Each row is a point on a landscape with many valleys, with its height.
From any point a ball takes the steepest step (drop divided by distance) to one of its 2 nearest points. It stops when none of these is lower. Distance is the straight distance between rows; heights are no part of it.
duso (h 233): [ 15  20  -2 -23  22   8 -13  30   2   1  -1  -9 -18  10   5   1 -17  -1
  -5  16   9  -5  11  -1   9  -8   4   5  -7  10  -9  -9 -14  -6  -4  13
   1 -20 -13   2  -6 -23   5]
Kugip (h 291): [ 13   6  -3 -14  -6   1  -8 -14 -15 -20 -11  -3   8  13  -2  -9   7   0
  -1  -2  19  -2  18  -6  -5 -15  -2  19  11   3  27   4   5 -18  21  -6
  14 -24   6   9   0  -7  19]
nekar (h 776): [-16  10 -14 -21 -19  23 -11   5 -16  -5   1   8   6 -15   0  -3   7   2
  -2 -23   3  -8   8  -9  22 -22   8  29  18   1   2 -23   8 -17   2 -19
  -7 -26 -15  -4  15 -18  -4]
Mogus (h 245): [  6  -4   7  11  26  10  15  -9  10   8  -2   2  -9 -19 -14   9  -4  -7
  16 -11 -23   9  -6 -17   4  12  14 -11 -14 -16   4  -9  24  12 -17 -26
  11  -5   7  -4   9  -1   3]
zon (h 445): [ 16  -1   7   3  -6 -11  -6 -14 -18  -9  14   3  -3  -7 -13 -22  -5  15
   1  19  10 -13 -10  18   0   6 -19  12 -15  12  18  20 -12   3  -1  -4
  21  12  10 -11  -4  15   2]
Mut (h 102): [  7   3   2 -10 -21 -19  -4  13  -5  20  19 -16 -14  18   7  -5   3  16
   6   8  -4 -16  -3  11  -5   1 -19  -5  -4  17   9  16 -21   6  -1  19
   8  14  21  -7   0  -7 -10]
sadid (h 268): [-14   3 -11 -18  18  25   0  29  11  -5  -2  12  -5  14  15   7 -15   3
  -9  -2   9  -9   7  -9   6 -11   0   4   8   7  -8 -12  -4 -18   2   7
 -10 -30 -14   3  -2 -25   0]
lol (h 311): [  9  11  -2   4   3 -13   3  14  -7  14  14  -7 -32   5   5  -7 -11  -5
  17  20  -1 -31 -10  22  -3  16  -2 -11   5   7 -26   4 -32  13 -11  29
   0  26  -5  -4 -23  19  -4]
Kelu (h 499): [-15   4  -1  19 -12  19   0  -7 -14  -7   7 -17  16  15  -6 -15  -4   6
   5   5  -2 -16   2  12   3  -3 -14  10 -10  12   7   4  -7 -23  12  11
  -9  16   0   0 -11  16 -17]
puvu (h 221): [ -3   4   5  -7 -28  -5  -7 -28 -21  -6   4  -3  26  13  -2  11  11 -10
   2 -11   7   3  18  -3   7 -21   0   1  12 -11   2   1  23 -13  13 -14
   3  -6   6  -8  15  -4  12]
pob (h 687): [  0  -3 -16  -9   7  17 -15 -18  -3   3 -24   9  19  -8   1   2   5   0
 -17 -11   5  17  17  -1 -14  19  -1   1  13  -8   8  -3  -9  -4  15 -21
  23 -31  -2   1   5   0   2]
Vema (h 320): [  0 -13   8   5  13   8   9 -19   5 -12 -20  15  25   4   1   6  14  -2
  -4 -19   6  22  -6  -3 -11  12   6  -4  -2 -11  31  19  11   6   3 -23
   3 -15  -3   8   7  16   3]
mati (h 729): [  6  13  10  -2  -8  18 -16 -29 -24   4   4  -2  18 -15  -5 -16   5   4
   9 -23   2   6   6  10   1   8   9  -3  -1 -23 -17  -1   4   6 -11 -24
  18   6  -8  -4  16  11   3]
nidan (h 208): [ -1  11  -6  -1  -2   6   3  23  -1  14   0 -22   6  10  10  21  -3  -9
   2  -7   0   1  -6 -15  10 -13   6 -11   4   6 -12 -25  14 -11  -3  27
 -22  20  12  -8  -4  -9 -19]
fif (h 581): [ -9  -8  -4   5  10  -8   3  12  33  18  -4   0 -14  -3  -2   5  10 -11
 -13  17  -5  12   7 -16   0  12   5  -7  10  -8 -12  -3   6  17   0  15
  -1  12  -4   2 -19   2  -1]
tizav (h 458): [  9   4   5 -18   4 -11   7   6   0  -3  11  -8 -10  19   8   5  -7   8
  17   1  -2 -15  23  -3   6 -29 -25  -9  -4   6   5  -4  -2 -10   1   0
  12  -3  12  -6  22 -34   8]
sud (h 95): [-24  -6  -5   4 -22  10  14   5  15  -1  -5  -5   8   3  -8  -1  -2   8
  -5 -11  -3   1   2  -6 -10  -8  -9  11   1   7  10  -5   7   0  10  -6
 -27  -9  -9   6   5   0 -15]
tiv (h 555): [  2 -21   1   4  -3 -17  -9  -8   6   8   2  -8  -1  -7   4  -9  12  -1
 -12  -1   3  12  -1  14 -23  27  -7  -9   0   4  -6  20  -6  24  10   0
 -15  36  -1   0 -26  30 -10]
leguz (h 278): [ -9 -21  -2  14  12  17   3 -13   4 -11  -3  -6  24  -4  12   4   6  -1
  -2 -27  -1  23 -17   2  -9  18  16  -2  -1  -7  -9   3  -4  -3 -11   2
 -20  12  11   5 -13   8  -9]
pes (h 527): [-12  -3 -15  -6 -11  -3 -20   8   1   1   9 -11   0  13  -2 -11   1  15
  -8  10   1   6   7  15 -15   8 -22  -3  10  26   6  21 -27  -7  13  14
  -5   6  -4  10 -22   6 -15]
muze (h 152): [ 12  -7   2 -17   7 -15   3  30   7  10  18 -17 -23  25  20  -1   7  -5
   7  12  -7  -5   9  14   3   0 -13 -22   5  15 -10  11 -32  16   2  31
  -5  23   4   5 -17  -4  -6]
Bafe (h 671): [ -5  -4 -12   3  12  26   5 -14   8  -9 -20   1  16 -14  -3  -8  -5  -8
 -21  -4  -1  11   9  -4   3  11   1  13 -11  -8   6  -5   1  -4   9 -20
  13 -24 -22  -1  -1  10  -3]
Zevif (h 709): [  3  -2   6  -2  15   7 -12 -29   4  -5  -6   0   1 -15 -14  -5   0  -6
   6  -9  -3  20   7   9 -19  26  -5 -20  -1 -13  -6   9  -5  15  -3 -12
  22   9  -3  -8  -8  20   2]
zepe (h 113): [-12   9  12  14 -28  -1  15 -17 -16   3   9   4  21  -5  -9  12  13 -20
   4 -34 -11   6 -20  -5  18  -8  17   2   1 -19  -3  -1  35   5  -6 -15
 -11   9   4  -8  13   3  -7]
vubok (h 218): [ -2  -1   6  18  15   0  22   0   8  -8   0   7   0 -11 -15   2  -8  -5
  19 -12 -18   3 -18   0   3  -1  13  -4 -17  -8  -3  -3  20   6 -16  -6
  -8  10   5  -4   8   3  -3]
Beki (h 338): [  1  -7   0   1  23   3  11  20  25   3   2  12 -13   1   9  24 -16   1
  -1  13  -5   8 -18  -5  -1   2  13 -15  -1   6 -10  -9   5  -5 -14  11
  -6   7  15   6  -3 -12   4]
Lep (h 356): [  0 -15   4  -9  15 -14   9   5   5   5  -2  -2   1  -3  -4   4  -6   8
 -13   7   3  12  18  -5  -9   4 -20  -7   0  12   2   5  -1   6  17  -7
  -1  -6  -6 -13 -17   2  -3]
gusu (h 722): [-12  -4  10  -8  -6   5  -8 -24 -13   2 -11  -3  24  -1  -5 -15   4  16
  -2  -5  20   7  13  17 -28  18   1  -1  -9 -11  10  10  18  13   6  -1
  -2   3  -7  -6  -6  21  -5]
ruf (h 362): [ -5 -21   1  14  33 -17  13  22  21  -2   9  14 -14  -3   8   9 -14   3
  -1  17  -8   0 -16   2   1  10   3  -6 -17  10  -1  -3   4   2 -17  29
 -21  29  20   4 -15   8  -4]
napib (h 476): [ 14  10   9 -13 -13 -22   3  11  -3  22   5 -18 -15  11  -9   9   4   4
   7  15   3 -10  21  -3   6 -24 -19  -5  -7   7  -1  -4   1   8   5   1
   8   2  -4  -5  13 -37   4]
Dimip (h 301): [-10  10 -10 -18  -4  18 -12  27  -8  -8   6  -6  -1  21  14  -9  -3  10
  -5  -8   2  -5  30  -5   3 -16 -15   0   8  19  -2   2 -13 -22  12  13
  -7 -33 -16   7  -3 -21  -8]
Beti (h 461): [ -2 -10  20  -8  -9   2  -2 -15 -26  -7   9   2  10   7  -7 -24   2  21
   2   9  15 -15   8  20 -14  -3 -36   6 -12  10  16  24  -6   1   9   1
  12  16   3 -10 -10  14  -3]
Fugak (h 154): [-14   7   2  20  -7   8  19  -1  -1   3  -8   3  14  -4  -4  11   5 -27
   6 -16 -10   3 -28 -10  21 -16  18   7  -3 -11  -5 -10  37  -6 -10   3
 -28   6   2  -1   2  -4 -13]
Fudi (h 740): [ -6  17  -5   9  -2  19 -14 -21 -12  -3  -5  -4   0 -22 -10  -8   6 -12
  -1 -21  -4  15  -6   5   1  10  17   2   4 -26 -27  -4  -4   7 -10  -6
   0   4 -13   1   1   5  -7]
zume (h 314): [ -9  -5  -3   5  12  -1   9  15  24   3  -2  13   0  11   0  21  -5  -6
  -2   4   4   7 -17 -18   2 -10   9  -4  10  -4   2 -14  19  -7  -2  17
 -17  -2   7  16   7 -11  -2]
dak (h 480): [ -6  -5   7  -2 -15  32  -2 -17 -31 -15   5  -5  20   7   0 -15  -7  19
   4  -8  14  -7   7   8  -8   6 -23   6 -12   9   9  12   0 -10   4   6
  -6   1   3   3  -5  12  -6]
div (h 326): [  5   7  -3   7  26  -5  -1   8  -5   0   7  10 -21   3   6 -11 -24 -13
   9  32  -1 -13 -23  23 -10   9   5   3  -2  10 -20   8 -29   0 -18  27
   2  12  -2  -2 -29  23  -1]
ripu (h 286): [ -4  -4  -9  26  -1  -6   8  -8  -4  -4 -12 -11  11  -8  -6 -16   7   0
  -5  -3   3   9 -24   8  -7   3   8  10 -20   3  14   6   6   6   1   5
 -22   6  -2  10 -10  14 -16]
mapus (h 567): [  0 -12   2  13  -2 -20   3   0  21  11  -1 -14  -6   0  -5   2  17  -5
 -14  -2  -3  20   2  -2 -16  10  -1  -9   7  -2  -7   4   2  17   9  -1
  -7  36   0  -3 -15   7   0]
Nima (h 312): [  0  20 -12  17  -3  -7   7   1   2   2  -7 -13 -10  -9  -6  -9   0  -9
 -11  14  -5   1 -21   1   1   8  19   5  -4  -2  -9  -5  -6   4  -6  12
 -15  12 -13   3 -10  10 -10]
tagel (h 239): [  2  12  -9 -17  -6   7  -2  42  11  17  -4  -6   3  19  14  12   8 -15
 -15  11   8  -3  11  -8  16 -24  16   0  11   2 -14  -9  -7   0   1  22
 -10 -21 -15  15   9 -26 -12]
bam (h 541): [ -1 -10  -1  -1 -10  -2 -12  -5   1   2   0  -1 -11   5   0 -11  14   6
  -8   3  10  11   3  15 -27  22 -10 -14  11  15 -16  24 -27  16   8   4
   8   9  -1   8 -11  11  -6]
Zam (h 750): [-12   5  -7   1   0  27 -19  -8 -15   1   0   1  -5  -8 -11  -6   3  -4
  -4  -9  -8   6   0  -2 -10  -6  -1  -2   9  -5 -13  -1  -8   6  -2   2
   0 -15 -10   3  -3   0  -7]
Pogis (h 150): [ -5  12   9  12 -21  -3  -3  -3 -10  15   7 -12  13  -6   5   9   5  -8
   5 -26  -2   4 -12  -5  -3   5  16 -10   6 -15 -12 -10  24   5  -1 -10
  -4  23  13 -15  18   2  -7]
Doro (h 414): [ 17   2   4 -13  -4  -3   4  17  -6   1   7  -6  -4   7  -1  -4 -16  18
   0  21   7 -26  11  -1  17 -15 -13  21 -17  23   3  -4  -7 -13   3   6
   0   0  -5   4   3 -16  12]
gozut (h 180): [-13   3   5  -5 -35  -6 -12 -21 -34  -3  19  16  13   2  -9   9  19  -9
   7 -15  -6 -15   6  -9  18 -21   1   9  12 -22   0  -6  22 -15  -3 -21
  -3  -4   1  -1  20  -2  12]
sanav (h 237): [  1  -2   9   5   9   4  14  30  13  17   6 -10 -12  15   9  19   3  -1
   3  -4 -17 -11   2  -6   6   5  -2 -18  -1   8 -11 -30  11  -3 -11  37
 -27  32   5  -5 -21   2 -14]
dov (h 219): [ -4 -11   9  12 -13 -17  13  -2  12  -9   5   4  -5  12  -2  14   5  12
   4  -3  -2   0   4  -8 -22  -7 -19 -20   6   4  25  17  20   4  13  -3
  -2   9  20   8  26 -10   8]
nagav (h 399): [ -8 -33  -4   2  19   6  17   3  35  -2 -12   6   6  -3  -8   8  14   2
 -19   1  -2  24  19 -19  -2   5 -14   4  -7  -4  15   4  13   0   3  -6
  -9 -11 -10  18 -14  -6   3]
Viti (h 132): [-18  -5   1  -4 -26   1  -8  -7 -20  -8  16  20  19  -2   4  22  12 -21
   1 -29  -9   4  -9 -17  24 -22  14   4  18 -15   3  -3  19  -8  -1 -12
   1 -23  -1  -1  10 -12   4]
deta (h 623): [  2   7 -11 -16  18  -9 -11  18  25   6 -23   4 -11   5   4   6  10 -18
 -13  31  11  17  18  -4   7  -8   9   5  23  -3   0  -9 -19  -3   4  -3
  25 -26 -12   4   0 -19   2]
Dopo (h 220): [  9  -4  12  -8  -8  -7   3 -22 -10 -11   4  17  -7   7  -4   0  -3  26
  10   2  14 -15  14  -4 -16  -6 -15   4  -3   2  32   7  15  12  -1 -22
  12 -11   4  -3  25   2  15]
Rol (h 437): [ 18   4  -8 -21   2  -2  -2  10 -11 -12  14  -8  -7  23  11  -9 -12  15
  11  14   7 -12  18   2   8 -19 -20   9  -7  15  17   0 -15 -16   4   6
  10 -16  10  -1   0 -29  17]
remiv (h 178): [  3   2  -4  -8  10   4  -1  26  15  10   9 -14 -16  14   8   3   2   8
  -1   1  -2   6   5  -4   1   0  -7 -15  11   5 -13  -2 -21   7   0  25
 -14   8  -8   4 -11 -13  -4]
geron (h 248): [ -8 -10   1  22  22  -1  19  -9  12  -6   3  -2  15 -14   6   4   8 -11
  14 -20 -20  21 -19 -11   0  14  21 -15  -5  -5 -13 -12  16   6 -10   3
 -20  27  16   0   0  10  -5]
mef (h 292): [  0 -14   2  15  -3  -5  17 -25  13 -14 -18   1  30  -3  -3   8   6  -4
 -10  -5  11  11  -2  -3 -13   7   1   7  -4  -7  32  10  20   5  11 -13
 -10   2   5  12  -1   8   0]
rud (h 381): [ 22  14   1 -15  -9  -1 -20  -3  -9  -5   6  -4 -16  12   6 -12   4  14
  16   0   7  -2  -6  14 -13  -4   3   0   6   9  16  22 -25   9  -7   5
  15  -7  22   7  10  -6  11]
Zovo (h 390): [  4   1   1 -12 -24   6   2   5  -7  -2   6  -8   6  -3   1  -5  -4  23
   4   8   5 -27  21  -4  18 -17  -9  26  -6  11   4 -12  -1 -11  11 -12
  -8  -3 -13  -2  14 -24   6]
bos (h 75): [-13  -6   0  12  -9  18  -1 -19 -14 -19  -2  20  26  -5  -2   8   4 -13
   4 -19  -7   0  -9 -12  17 -14   6  14   3 -11   4  -2  14 -16   4 -21
   0 -21  -8  -7  14   2   3]
Vuso (h 637): [ -6  -5  -3  -4  29  23   3   5  28 -10 -13  10  -8  -8  -5   7 -21  -8
  -5   3  -9   4  10  -4   8   0  -5  14   1   1  -7 -10   8 -18  -4 -20
  13 -33 -12 -14   0 -14   8]
zun (h 249): [ -3  -9  15 -11 -15  -9   5 -11  -1  -5  -9  13   4   8   8   9   9  16
   0 -10  13  -6   1  -4 -21   0  -8  -8   6  -1  34  10  24   5  12 -15
   7 -11   8   5  29  -7   9]
kap (h 655): [  0  -2 -16  -5   8  23   8   3  15  -6 -22   7  15 -15   4   9 -11 -14
 -21   7   5   2  16 -13  10  -1   4  26   1  -1  -2 -16  10 -15  10 -28
   7 -37 -14  -2   1  -7  -1]
temob (h 622): [  5   0   0  -8  29   0   8   6  31   6 -13  19 -21  -7  -7  16 -18  -9
  -7  20 -11   0   7 -11  12   0  -1  -6   3  -2  -2 -12   3  -1 -11 -15
  21 -23 -12  -9  -3 -15  12]
pir (h 378): [ -2 -35  -4   1  20  -7  15   0  18   0  -6  15   2  -8  -1   5   0   3
 -21   4 -12  13  18 -12  -4  10 -25   2 -12   6  18  19   2  12   9  -9
  -5 -15 -12   2 -24   8   2]
gol (h 761): [-10  10 -11 -24  -6  31 -16   6 -14   4  -2   0   8  -5  -1  -3  -1   2
  -2 -24 -10   7  14 -14   4  -6   5   4  13  -7 -10  -5  -7  -5  11  -7
   2 -33 -13   0   2 -10  -5]
rolet (h 185): [-13  -5  10  11 -13  -1  16   4  12 -11  11   8  -1  12 -11   4   3   7
  15  -9 -15  -9 -16  -8  -8 -13 -11 -15   3   3   9   7  20  -5  -2   1
 -10   5  15   9  25  -1  -6]
Vutun (h 700): [ 10  -2  -8  -8  14  19 -20 -38  -9  -3 -20   3   8 -19  -9 -14  -8  -3
  -4 -11   1  13   3   7 -19  20  -7 -12  -5 -10  -4   0  -3  -1   1 -17
  20 -14  -3  -1  -8  13  -3]
fusi (h 142): [-26  -9  -1   6 -18   9   3   1   5  -7  10   7   4   1  -6   4  -5   6
   7 -29 -15   5 -15  -2  -2  -8   4  -3  14   3  -4   1  -3   1   2   0
 -19   0   1   4  12  -3 -14]
Degap (h 179): [  9  -1   5 -14   3   6  -3 -18 -10  -9   0   9   0 -10  -8  -4 -10  22
  -1 -12   6  -2  19   3  -6   1 -14   9  -6  -3  19  -7   0  -3   6 -28
  18 -28  -7  -2  13  -5  17]
tilug (h 279): [ -7   8   6  18  20 -20  23  24  12  17  -3   5 -36  -2   3   6  -8 -17
   8  17 -11 -23 -14   5   0  12  11 -10 -10  -2 -20 -16   5  10 -14  36
 -10  30  -2  -2 -15   7  -1]
fid (h 187): [ -6   8   5  25  20  -9  29   2   9  -3 -11  -4   1 -13   0   5 -10 -18
   8  -3  -9   0 -22 -10  14 -15  16  -3 -17  -6   0 -19  36 -12 -14  14
 -25  10   5   3   9  -2 -11]
vov (h 280): [-12  -3  -7  14  -2   3   5   1   7 -13  -9   9  12  10   5  12  13 -15
 -10   5   7  14 -17  -5   7 -11  15   6  11  -6   8  -4   7  -4   3   6
  -9 -18  -5  19   0  -1   5]
lato (h 258): [-16   6   9  14  22  -6  10  28  21  17  -7   3 -22   8  -3  12  -6 -17
   9   0 -12 -14  -8   0  11   9   4 -19  -6  -5 -24 -36  13  -5 -12  36
 -30  33  -3  -2 -20  16 -12]
tev (h 774): [ -4   8 -13 -31 -20  24 -19   7 -25   0  -6  14   7  -3  12   2  22   5
  -7 -33  -4  -2  18 -12  10   0  12  13  10  -9   8  -2 -19 -12  10 -16
  16 -47 -12  12  20 -16   0]
fodib (h 712): [ -5  -2  11  -8  -5   3 -18 -26 -23  -3  -9   1  11 -17 -11 -25  -8  17
   0  -4  16  -7  12  12 -17  18 -14   5 -21  -5   0   3   8   4 -10 -17
   9   2 -17 -15   1  15  -2]
sesa (h 181): [  3  16  -3   9 -11  -5   8   6   1  12   3 -19   5   0  11  13   5 -15
   8 -13  -5  13 -15 -14  13   2  17  -7  11  -7 -17 -24  13 -10  -6  10
 -14  24  16 -18   6  -4 -12]
tov (h 273): [  0  16  -9 -18  -9   5  -8  17  -4  11 -13  -5  15   2   6  16  18 -17
 -16   9   6  -2  21 -20  27 -26  22  14  12  -5 -10 -17  -2  -9   7   3
   4 -28  -4   9  14 -27  -7]
domum (h 355): [ 20  10  -5 -19 -25 -15 -31  -6 -15   0   7   3 -13   2   1 -18  17  26
  -2  -4   6   5  15   8  -1 -11   6  13  11  -2  17   8 -24  11  -1 -12
  17 -13   9  20  24  -5  21]
ralu (h 296): [ 10   8   0  -1   6 -19   5  26  12  22  12   2 -39   8   8   9 -14  -9
  16  22  -6 -20 -18  10   0   5   7 -11   2   3 -14   2 -19   8 -13  33
  -6  19   4  -2 -11   4  -1]
raza (h 731): [-11   1  10  -5 -12  11 -12 -19 -11  -2   1   5  16  14  -3  -3  12   8
  -1 -25  11  11   5   5 -25   1  -2 -19   6 -11   5  14   7  12   5  -5
   3  -4  11  -7   8  15  -3]
padez (h 313): [  7   6  -7  -8 -19  -1  -4  -4 -15  -4  -8   0  18  -2   3   6  14   0
 -11  -1  12  -9  19 -15  26 -18  13  18   7 -10  -6 -11   3  -9  11 -15
   9 -19 -10  11  20 -28  22]
mikal (h 347): [  8  -7  13   1  25  18  -3 -35  -9  -4 -18  18  29   6  -2   4   1  -3
   8 -22   5   1   8   3 -13  20  -3 -12  -5  -7  32   7  14  -7  -5 -34
  23 -22   0  -8  20  17  12]
Vedak (h 127): [ 19  -1  -1 -21  -9 -19 -11  18  -2   7  18 -18 -27  23  17 -13   7  12
   8   4  -4   1   7  17   0  -1 -18 -13  -1  12   8  27 -35  18   6  17
  10   7   2  -2 -10 -15  -8]
botin (h 226): [ -3   5   1  33 -13 -14  11   2   2  -4   7 -10   6  14   4   4   2  -6
   0   3  -6  -6 -22  -4  -3  -5  11   1  -4   2   3   3   6  -9  -5  16
 -15  23  31   7   9   7   1]
lofud (h 324): [  9   2 -11  -7  10   6  -1  -1   1 -21  -2   9  -2   4  -3  -1  -6   5
  -2   9   2   2   8 -10  -7  -3  -7   5   2   3  32   0  -3  -5  12  -4
  16 -30  -7  11  -1   1  15]
pufe (h 608): [ -1   5 -10  -6  24   5  -4  21  28  17 -16   9 -19 -12  -4  12  -4 -17
 -12  25  -2   5   9 -11   3   2  17   5  10 -11  -5 -12  -6   6  -5  -1
  15 -23 -20   5  -6  -4   6]
Tibes (h 433): [ 10  12  14  23  -4 -25  10  -1   0   7  14 -20  -5  -1  -1  -3   1   1
   8   9  -8 -16  -8  10   4   5   1 -13  -8   6  -2  10   6   4   5   7
   4  47  27 -20   3  19  -2]
loz (h 298): [  8   7   1  -5 -11   0 -12  -2   7  25  -1   2 -12 -24 -10   5  14  13
  -5   1  -6   0   7 -10   0   0  22  10   7 -15  -8 -11  -4  12  -9 -30
  21 -20 -11  11  26  -8  12]
zut (h 721): [ -5   7  20  -1 -15  12  -4 -29 -28  -4   2  -7  14 -15  -9 -29  -1   9
   6 -19  15  -3   3  17   1  18  -4   4 -22 -18 -12   1  12   6 -15 -18
  10  23 -10 -12  13  16  -5]
rati (h 256): [  1  10  -5   0 -20   5  -3 -14 -14 -13  -6  -8  24  16  -4  -1   9  -7
  -5   2  14  -6  15   1  -4 -15  -9   7  13  -4   9   5   6 -14  22   5
   1  -6   3  -2   0   1   6]
sizub (h 418): [  6  -8  11  16  -3 -34  17  13  16  12   4  -9 -10  -2   6  16   2  -4
   3  12 -10  -3 -13  -4   2   8   1 -21  -9  11  -7  -9  17   4   2  14
  -9  47  30  -1  -3   7  -2]
beva (h 367): [ 10   4  -4  14  24  13  -7 -14 -11 -17  -3   6   2 -18  -7 -13 -18   2
  -3   5  -1   0 -17  13   8   8   9  10 -19   4  -6  -5  -5 -10 -15 -13
   5  -3  -9   8  -1  10   8]
Nosa (h 244): [ -7   6  -2  15 -19  -8  -1  13  -4  -5   7  -3   1  21   8  11   8  -4
  -6  11  13   7 -18  -1   2 -12  12   0  22   2   5   4  -6  -6   3  16
  -2   1  12  10   5   2   7]
tiva (h 382): [  1 -27   0  -2  17 -16  14  14   6   3  15   9  -9  -7  11   2 -11   3
  -1  11  -5   1 -15   2  -7  12 -12  -6 -11  11  -5  14  -8  15  -1  13
 -18  12   0  -1 -23  13  -2]
Pefim (h 743): [ -7  -7  -7  -4 -14  18 -14   2 -15  -6   9   3  14  17  18   7  13   3
  -3 -23   6  10  -4  -5 -17   5   1 -16  15  -7   4  17  -9   1  12  13
  -2  -8  16   4  -3   1  -2]
Pufus (h 331): [  2  -8  -8 -16   4   6   3  15   7 -10   6 -14  11  18   8   0  -7   9
  -8   3  14   6  21  -3  -2   1 -16  -3   5  17   1  -2  -7 -13  22   9
  -6 -11  -1  -4 -17 -11  -2]
tum (h 205): [ 10  13 -12 -16   1   0 -12  22   0  11   1 -20 -11  10  15   5   1  -4
   2   8   9   2  14   8   6  -9  11  -5   7   9  -7  -5 -26   8  -7  25
 -12 -11  -9  -1  -9 -21  -7]
tuza (h 416): [ 17   7   0   5  11 -15  -2  -3  -6  -5  15  10 -26 -12 -10  -9  -4  -2
   8  19  -2  -4 -12  11   5  -1   1  -6   3   6 -12  11 -15  17  -1  -3
  25   3  -8  -4 -10   9  16]
ded (h 353): [  5   1 -12 -24 -30   6  -5  -4 -16  -9  -6  -2  18 -10   9  -9   7  15
  -5   2  18 -27  45 -14  28 -19   6  37   6   6  -4 -20  -4 -22  15 -22
   0 -16 -13   6  18 -24  18]
raz (h 272): [ 11   5  -1   0  12   3   1  -3  11  15  -8  -2 -14 -33  -9   5  -9   2
  -2  -2 -16   5  -8  -9   6  17  13   5   1 -15 -14  -6  -1   9 -14 -23
  18 -13 -14  -6   5  -2   4]
far (h 431): [  9  -6  12  13 -15 -21  -2  -8 -24   6  10  -1  -1  -1  -3 -22  -5   2
  16  16  -6 -12 -14  26 -14  13 -22   2 -16  16  11  28 -10  12   1   1
  16  32  15 -22 -17  26  -9]
Zer (h 211): [ -9  -1  -6   6  -4  -9  -3  26  20   5   3  -3 -10  32  10   8   5  -6
  -6  12  19  -3  -7   3   5  -3  11  -9  13   5  -6   0 -14  -6  -5  31
 -17  21   9  18  -3  -4  -2]
Riduz (h 718): [ 10  -6  -7 -11  24  -7 -10 -19   7 -18  -3   1  -1 -21   6  -6  -9  -8
   0   8  -6  17  -1  16 -15  23  -7 -17   4   6 -11  16 -17   6  -1   1
  12  15  15 -11 -22  18   2]
mipa (h 345): [ 16  16  -8  11  15   8 -12   0  -5 -12   1  -2  -6  -6   2 -13 -14  -6
   6  22   4  -2 -26  21  -3  10  15  10  -7  12  -7   9 -20  -8 -13  11
   8  11   8   4 -14  16   6]
gulit (h 594): [-13  -9   1   7  24 -14   7  19  27  20 -11  12 -28 -12  -6  12  -9 -25
  -1  31 -10   3  -1  -9   3   7  13   1  -4 -18 -17 -11   9  16 -15  15
   5   0 -22  -4 -21   0  -4]
lan (h 514): [-11   0  -6   8  -2   4  -6  11   1   6   7 -14  -3  13  -9 -11  -8   5
   3  17  -1  -9 -10  15  -4   4 -27   3  -4  18  -4   4 -25 -14   2  22
 -12  16  -3   2 -27  20 -10]
busap (h 128): [ -1  -2  11   1  -6  16  -6 -32 -17 -19  -3  18  20   1  -9  -7   4  14
   8 -23   2  -1  -2  -3   0  -5  -3  11   0 -10   9  -5   7  -8  -1 -24
   3 -16  -1  -4  23   0   6]
Tulo (h 400): [  0 -24   4  15   3 -36  24   6   7  10   7   7  -5 -13   2   3 -10  -2
   1  11 -14  -2 -19  -1  -4  13 -10 -14 -11  10  -9   6   4  14   7   2
  -9  30  10 -19 -13  11  -9]
somus (h 417): [ -7  -7  15  11  -2 -22  13 -15  -5  -3  12   4   0 -12  -1 -12 -15   2
  14  11 -11  -4 -14  11  -8  11 -18  -4 -21   8  -3  14   2  10  -2  -5
   3  19  16 -26  -9  25 -14]
Zezok (h 332): [ -1  17 -12   3  -5  -8  -3  10   3  10  -6 -18 -17 -15  -5 -12  -9  -2
  -7  18  -1  -4  -3   1   9  -1  11  10  -6  -6 -29 -14  -6  10 -12   2
   3   5 -19 -17 -13   0  -7]
gutik (h 432): [ 17   6  13  15   9 -23  12   2 -11  -2   5  -2 -22  -9 -11  -6  -8  -2
  10  23  -8 -10 -14   5  14  -6  -6  -3 -11   7  -2  11   6  10   3   7
  10  26   2 -13  -6   8   9]
bipu (h 325): [  8   9   3 -14 -26 -10 -26  -8   0  12   9   0  -5 -16  -6  -9  16  16
   3 -12   0  -1  15   1   5  -7   8   5  14  -8  -2 -11  -7   0  -8 -30
  10  -9  -1  15  35 -15  23]
bifab (h 401): [ 26   4   1 -15   9 -12 -16  -6   0   1   3  -2 -18  -8   3  -6  -3   8
   4   9   4  -4  -2  13  -1   4   5  -7   3   8   4   3 -27  17  -4  -2
  23  -4   5   0  -1  -4  14]
Vepi (h 259): [ -6 -11   4  27 -11 -14  22 -11  12  -7 -13  -8  16   5   2  -1   1  -3
  -2  -5   3   8 -21   2 -10  -3   7   4 -10  -3  21   7  27   0  -1  -2
 -25  13  21  11   6   9 -13]
rurag (h 393): [  0   8   4  14  22  19  -2 -13  -2  -8  -4  22   8 -12  -9   1  -7  -6
   2 -11  -8   3 -23   1  18   0  26  17 -10 -22  -2  -9  -2 -18 -17 -20
   7 -23 -12  11  17   7  12]

Where does a ball stop that starts at each point below?
Zevif: pufe
tev: fodib
beva: zepe
pes: Mut
Rol: Mut
napib: Mut

Call two points neighbours if one is among the 2 nearest of the other. Go from one point of each pair to the other, from neighbour to neighbour, staying as low as possible. Name the highest point that can't be avoided.
bos, Mut: mikal
zepe, Mut: ripu
bos, sud: zun
botin, Mut: Nosa
